Points, in no order, along strands that fork, close into loops and pass close to each other.
Points whose rows are less than 80 apart are linked; no others are.
j940: 24, -8, 13, 9, 22, -19, 39, -31, -20, 35, 8, -70, 13, 23, 16, 0, 22, -21, 3, -24, 6, 40, -10, 4, -41, 8, 11, 12
j243: -25, 8, 21, 27, 26, 18, 28, 4, 2, -11, -1, -9, 12, 9, -46, 29, 26, -6, 2, -8, 6, -42, -25, 8, 37, 32, 20, -17
j239: -1, -4, 16, 38, 20, 9, 32, -6, -17, -2, 6, -4, 6, 14, -12, 19, 13, 9, 14, 7, -22, -18, -9, -11, -27, 34, 4, -21
j470: 10, -24, -11, 7, -19, 40, 14, -21, -14, 47, 16, -19, 3, -7, -19, -42, 18, 9, 12, -17, -3, 25, 9, -12, -12, -29, -1, 5
j858: 14, -25, -4, -19, -3, 24, -3, -17, 6, 37, -26, -2, 11, -1, -17, 9, -25, 14, 40, -1, -34, -27, 16, -20, -26, -4, -4, -12
j767: 10, -11, -14, 24, -6, -9, 19, -3, -32, -6, 25, 11, -19, 2, 27, -30, 4, 17, -1, 13, -10, 43, 8, -3, -26, -28, 8, 0
j480: 8, -2, 2, 5, 27, -43, 34, -3, -11, -33, -9, -11, -1, 27, 5, 33, 1, -7, -8, 3, -5, -1, 0, 18, 8, 43, -13, -8
j24: 0, -12, 36, 22, 5, 26, 10, -19, -15, 43, 19, -31, 34, 16, -16, -24, 24, -11, 6, -46, 16, 32, -20, 8, 0, 15, -1, 5
j406: 12, -20, -19, 2, -23, 36, 11, -19, -5, 14, 4, 29, -31, -25, -22, -20, 18, 21, 18, 14, -16, 20, 13, -8, -10, -35, 13, -19
j52: 7, 0, -27, -26, -24, 17, -33, -3, -9, 8, -3, 33, -13, -25, 22, -21, -22, 20, -16, 19, -16, 19, 22, -9, -20, -33, -8, 0
j168: 1, -16, -4, -18, 6, 26, -17, -9, 19, 29, -34, 1, 16, 5, -32, 14, -20, 13, 32, -9, -20, -40, 2, -3, -6, 6, -14, -20
j708: -2, -23, 1, -31, 10, -9, 25, -9, 28, 8, -34, -34, 0, 8, -38, 20, -4, 8, 3, -29, 1, -19, 6, 19, 27, 24, -32, 17
j798: 27, -18, -5, -33, 6, -31, 18, -16, 0, 15, -34, -23, 25, 20, -12, 15, -17, -9, 15, -12, -13, 1, 14, 10, -14, 8, -13, 2
j97: -4, 8, -3, 6, 21, -26, 22, 9, 1, -28, -10, 5, -3, 15, -14, 17, 1, -18, -1, 8, -1, -11, -18, 11, 12, 26, -2, -2
j402: 18, -21, -13, -23, -6, 10, 1, -25, -5, 19, -12, -5, 11, 4, 1, 4, -31, 16, 37, -7, -43, -9, 23, -25, -32, -12, 9, -9
j768: -15, -5, -23, -7, -26, 13, -31, -3, 10, 0, 21, 45, -19, -5, 49, 9, -24, 13, 7, 4, -27, -13, 38, -21, -21, 6, -8, -39
j335: 32, -5, 20, 18, -16, 11, 1, 2, -6, 16, 15, -22, 15, -5, -25, -36, 19, -17, -3, 5, 32, 11, -37, 7, 10, -15, -10, 35
j748: -10, -16, 15, -6, 22, 17, 18, -20, 5, 30, -19, -20, 39, 15, -32, 18, 19, 10, 3, -50, 15, 8, -11, 14, 33, 33, -20, -10
j974: -23, -4, 4, -1, 4, 44, -13, 1, 22, 16, -21, 7, 31, 0, -55, -7, -2, 7, 16, -12, 16, -36, -30, -2, 38, 1, -4, -6
j31: 20, -27, -21, -7, -20, 27, 8, -24, -3, 32, -3, -2, -12, -18, -22, -36, 9, 19, 17, 3, -10, 30, 14, -10, -17, -45, 7, 4
j729: 18, -14, -18, 14, -10, -28, 30, -14, -30, 12, 25, -18, 0, 20, 32, -34, -5, 4, 3, -8, -11, 42, 4, -14, -44, -25, 22, 19
j894: -13, 22, -16, -16, -27, 20, -39, 3, 15, 8, 4, 49, -33, -43, 32, -8, -2, 25, -31, 11, 2, 23, 21, -5, -22, -30, -1, -9
j421: -2, 20, -11, -45, -18, 17, -74, 11, 11, 31, -9, 32, -13, 3, 58, 10, -31, 6, 2, 5, -14, -32, 44, -4, -7, 5, -15, -28
j752: -25, 33, -9, 16, -10, -14, -29, 37, 6, -15, 37, 14, -8, -30, 42, 14, -1, -14, -23, 23, 34, -2, 2, -3, -7, -17, -4, 3
j331: 12, -21, -10, -7, -3, -4, 23, -23, -15, 0, 2, 2, 5, 9, 16, 28, -16, 23, 39, -5, -49, -5, 31, -23, -45, 10, 27, -23
j490: -4, 21, -2, 20, 11, -26, 5, 16, -9, -32, 14, 11, 7, 8, 10, 2, 1, -22, -11, 16, 11, -1, -30, 7, 3, 12, -2, 6
j374: 1, 15, -13, 11, -28, 2, -16, 12, -6, -7, 20, 54, -34, -48, 27, -4, 14, 25, -30, 15, 17, 47, 2, 12, -14, -39, 15, 0
j255: -50, 30, 16, 51, 10, -24, -7, 34, 4, -43, 56, 14, 2, -6, 29, 19, 16, -28, -9, 35, 25, -15, 1, -11, 8, 7, 14, -13
j977: 26, -9, -4, 8, 7, -44, 34, -26, -30, 18, 3, -47, 17, 25, 27, -10, -3, -11, 4, -14, -1, 40, 0, -9, -48, -9, 12, 8
j762: -32, 4, 1, -18, 4, -36, 8, 5, 27, -57, -20, -32, -23, 0, -6, 27, -10, -7, -9, -10, -20, -26, 4, 11, 35, 52, -6, 15
j643: -16, 16, -12, -24, -24, 27, -56, -3, 26, 11, 7, 39, -23, -3, 51, 2, -16, 11, 2, 11, -19, -28, 47, -19, -16, 4, -13, -39
j380: -16, 35, -4, -3, -19, -4, -49, 29, 8, -15, 17, 21, -6, -36, 27, -2, 2, -11, -36, 24, 33, 7, -4, 5, 4, -26, -1, 7
j424: 23, -28, -7, -60, 8, -30, 5, -19, 7, 15, -48, -16, 6, 15, -2, 25, -35, 6, 11, -26, -18, -15, 43, 21, 10, 10, -9, 4
j410: -44, 28, -6, 22, -8, -27, -21, 41, 18, -11, 51, 11, -4, -19, 38, 23, 6, -28, -18, 30, 34, -21, 10, 2, 4, -2, -1, -19
j252: 7, 1, -3, -53, 8, -9, -26, 14, 23, 13, -53, 12, -14, 15, -4, -11, -40, -2, 10, -2, -18, -41, 19, 9, 30, 13, -11, 2
j160: 29, 18, -1, -54, -6, -9, -24, 27, 8, 5, -24, 4, 1, -3, -13, -40, -23, -13, -38, 1, 30, -3, -8, 15, 38, -29, -10, 50
j443: -5, 12, 11, 26, -20, 44, -12, -3, 6, -15, 7, 9, -24, -37, -34, -20, 29, 13, 9, 28, 1, -1, -18, -11, 11, -17, 16, 2
j246: 9, 9, 13, -34, -8, 8, -23, 33, 27, -5, -26, -10, -6, -4, -38, -28, -11, -20, -16, 13, 24, -23, -18, 13, 49, -27, 5, 49
j467: 11, -3, -5, 18, -25, 39, 7, -10, 2, -3, 4, 38, -40, -38, -22, -20, 33, 23, 11, 23, -2, 18, 2, 1, 1, -31, 19, -13
j40: -6, -25, 3, -27, 10, 12, 15, -22, 25, 33, -32, -23, 37, 12, -30, 21, 4, 12, 10, -57, 4, -3, -2, 16, 37, 16, -26, 4
j561: -47, 2, 17, -2, 13, -24, 19, 16, 29, -56, -15, -26, -28, -1, -25, 26, 5, -19, 1, -9, -15, -34, -3, 14, 45, 43, 9, 9
j812: -7, 16, -1, 53, 12, -23, 16, 23, -37, -31, 43, 16, -13, 3, 47, 1, 7, 5, -20, 14, 16, 30, -17, -6, -25, 1, 0, 1
j120: -39, 29, 24, 43, -4, -1, -19, 16, 11, -55, 45, 18, -4, -19, 14, 6, 25, -18, -14, 40, 17, 6, -3, -17, 13, -15, 23, -8
j92: 0, -16, -15, 9, -2, -13, 11, -16, -21, -20, 15, 17, 3, 15, 43, 34, -21, 15, 28, 0, -44, 9, 28, -22, -40, 18, 19, -27
j610: 21, 19, -10, -57, 10, 18, -59, 6, 31, 27, -50, 19, -13, 16, -1, -31, -32, 5, 6, 12, -12, -28, 17, 1, 17, -7, -14, -3
j512: -50, 5, 23, 8, 19, 3, 30, 22, 19, -30, -14, -18, -18, 6, -50, 33, 19, -14, 8, -8, 0, -48, -19, 11, 48, 29, 15, 2
j637: -7, -23, 9, 20, -5, 45, 7, -25, -12, 50, 31, -23, 20, -1, -14, -39, 21, 3, 14, -51, 6, 36, -8, -5, -3, -10, 14, 1
j119: 14, 16, 16, 51, 7, -6, 16, 13, -26, -31, 26, 3, -7, 7, 14, -18, 21, -7, -11, 28, 14, 11, -31, -3, -8, -3, 8, 12
j117: 5, -14, 28, 9, 26, 12, 22, -30, -24, 34, 5, -62, 32, 14, 6, -4, 28, -23, 0, -53, 15, 44, -11, 15, -14, 19, 5, 0
j221: -10, -6, -15, 9, -6, 0, -11, -5, 0, -8, 23, 36, -6, 0, 44, 23, -26, 7, 20, 7, -32, -7, 25, -17, -23, 16, -8, -32
j465: -14, 13, 18, 45, 32, 19, 31, 5, -12, -15, 7, 0, 2, 9, -25, 24, 30, -1, 10, 8, -12, -32, -21, -12, -9, 40, 5, -24
j186: 10, 6, -12, 31, -14, 3, 4, 10, -23, -15, 28, 39, -32, -20, 25, -19, 24, 19, -23, 13, 15, 50, -1, 9, -8, -36, 20, 4
j554: -7, 27, 22, 40, -18, -1, -30, 7, 0, -44, 30, 16, -10, -25, 10, -9, 26, -9, -18, 40, 20, 23, -22, -10, 18, -29, 31, 11
j6: 31, -19, -9, -29, 15, -44, 28, -29, -9, 3, -21, -44, 24, 30, 14, 33, 1, -8, 4, -17, -3, 19, 26, 16, -6, 4, -14, 10
j69: -14, 10, 17, 19, -12, 51, -25, 4, 14, -1, -4, -4, 3, -19, -53, -9, 15, 1, 4, 15, 22, -29, -33, -12, 32, -14, 10, -2
j670: 28, 11, 12, -6, -9, 7, -9, 14, 12, -6, -8, -10, 10, -7, -37, -24, 2, -21, -7, 15, 33, -15, -38, 8, 32, -23, -2, 38
j260: 26, -4, 8, 11, -3, -11, 21, -5, -12, 10, 6, -16, 17, 9, -12, -18, 10, -9, 3, 6, 5, 10, -23, 3, -19, -1, -14, 11
j707: -13, 3, -14, 43, 11, -22, 19, 19, -32, -17, 42, 18, -17, 13, 59, 19, -5, 14, -6, 2, -7, 23, 2, -17, -35, 5, -7, -15
j801: 12, 8, -23, -29, 4, -22, -26, 20, -7, 2, -8, 20, 11, -3, 15, -8, -33, -13, -18, 8, 3, -4, 2, 7, -1, -8, -17, 10
j934: -4, -7, -5, -27, 7, -25, 13, -6, 26, -22, -33, -32, -18, 6, -27, 24, -10, 7, -6, -22, -12, -24, 8, 13, 31, 41, -25, 18
j674: -16, -6, 23, 21, 21, 18, 29, -8, -3, 7, -3, -19, 35, 19, -39, 9, 27, 1, -6, -39, 24, -12, -26, 14, 36, 37, -2, -11
j612: 11, -10, 10, 23, 9, -8, 33, -6, -25, 3, 10, -13, 10, 13, -6, 2, 10, 4, 13, 6, -19, 4, -10, -8, -37, 15, -1, -5
j342: 5, 2, -12, -46, 3, -25, -10, 16, 15, -4, -30, 15, -9, 8, 3, -1, -36, -9, -13, -9, -5, -23, 10, 11, 20, 13, -14, 10
j854: 12, -15, -24, -19, -15, -4, -11, -10, -8, 9, -6, 13, 3, -3, 19, -13, -31, 13, 17, 8, -29, 18, 20, -21, -29, -17, -3, -1
j484: 21, -8, 5, 4, 33, -43, 49, -21, -24, -11, -10, -37, 12, 38, 11, 33, 17, -10, -6, 1, 3, 21, 5, 19, -19, 23, -7, -5
j622: 27, 7, -14, -41, -3, -31, -23, 19, -7, 10, -15, 10, 19, 3, 8, -34, -25, -9, -37, 5, 33, 15, -5, 16, 9, -30, -19, 40
j678: -6, 29, 14, 2, -20, 2, -44, 13, 13, -32, 9, 21, -6, -35, 8, -12, 5, -15, -30, 32, 25, 16, -20, -2, 12, -34, 24, 21
j577: -17, -9, -1, -21, 13, 34, -13, 7, 37, 30, -47, 2, 13, 10, -47, 8, -16, 14, 12, -27, 3, -52, -9, 9, 29, 9, -10, -10

A fork is a point with three links, a tip a point with one. Leave the first point through the second and follow the links. Name the first fork or tip that comes.
j239 / j612 => j610
j934 / j708 => j243
j331 / j92 => j421
j421 / j643 => j402
j490 / j97 => j424
j480 / j97 => j707

A tip is a point with one link. Name the tips that can be reached along the links from each point below, in the order of the rows.
j221 => j421
j612 => j610
j480 => j424, j707
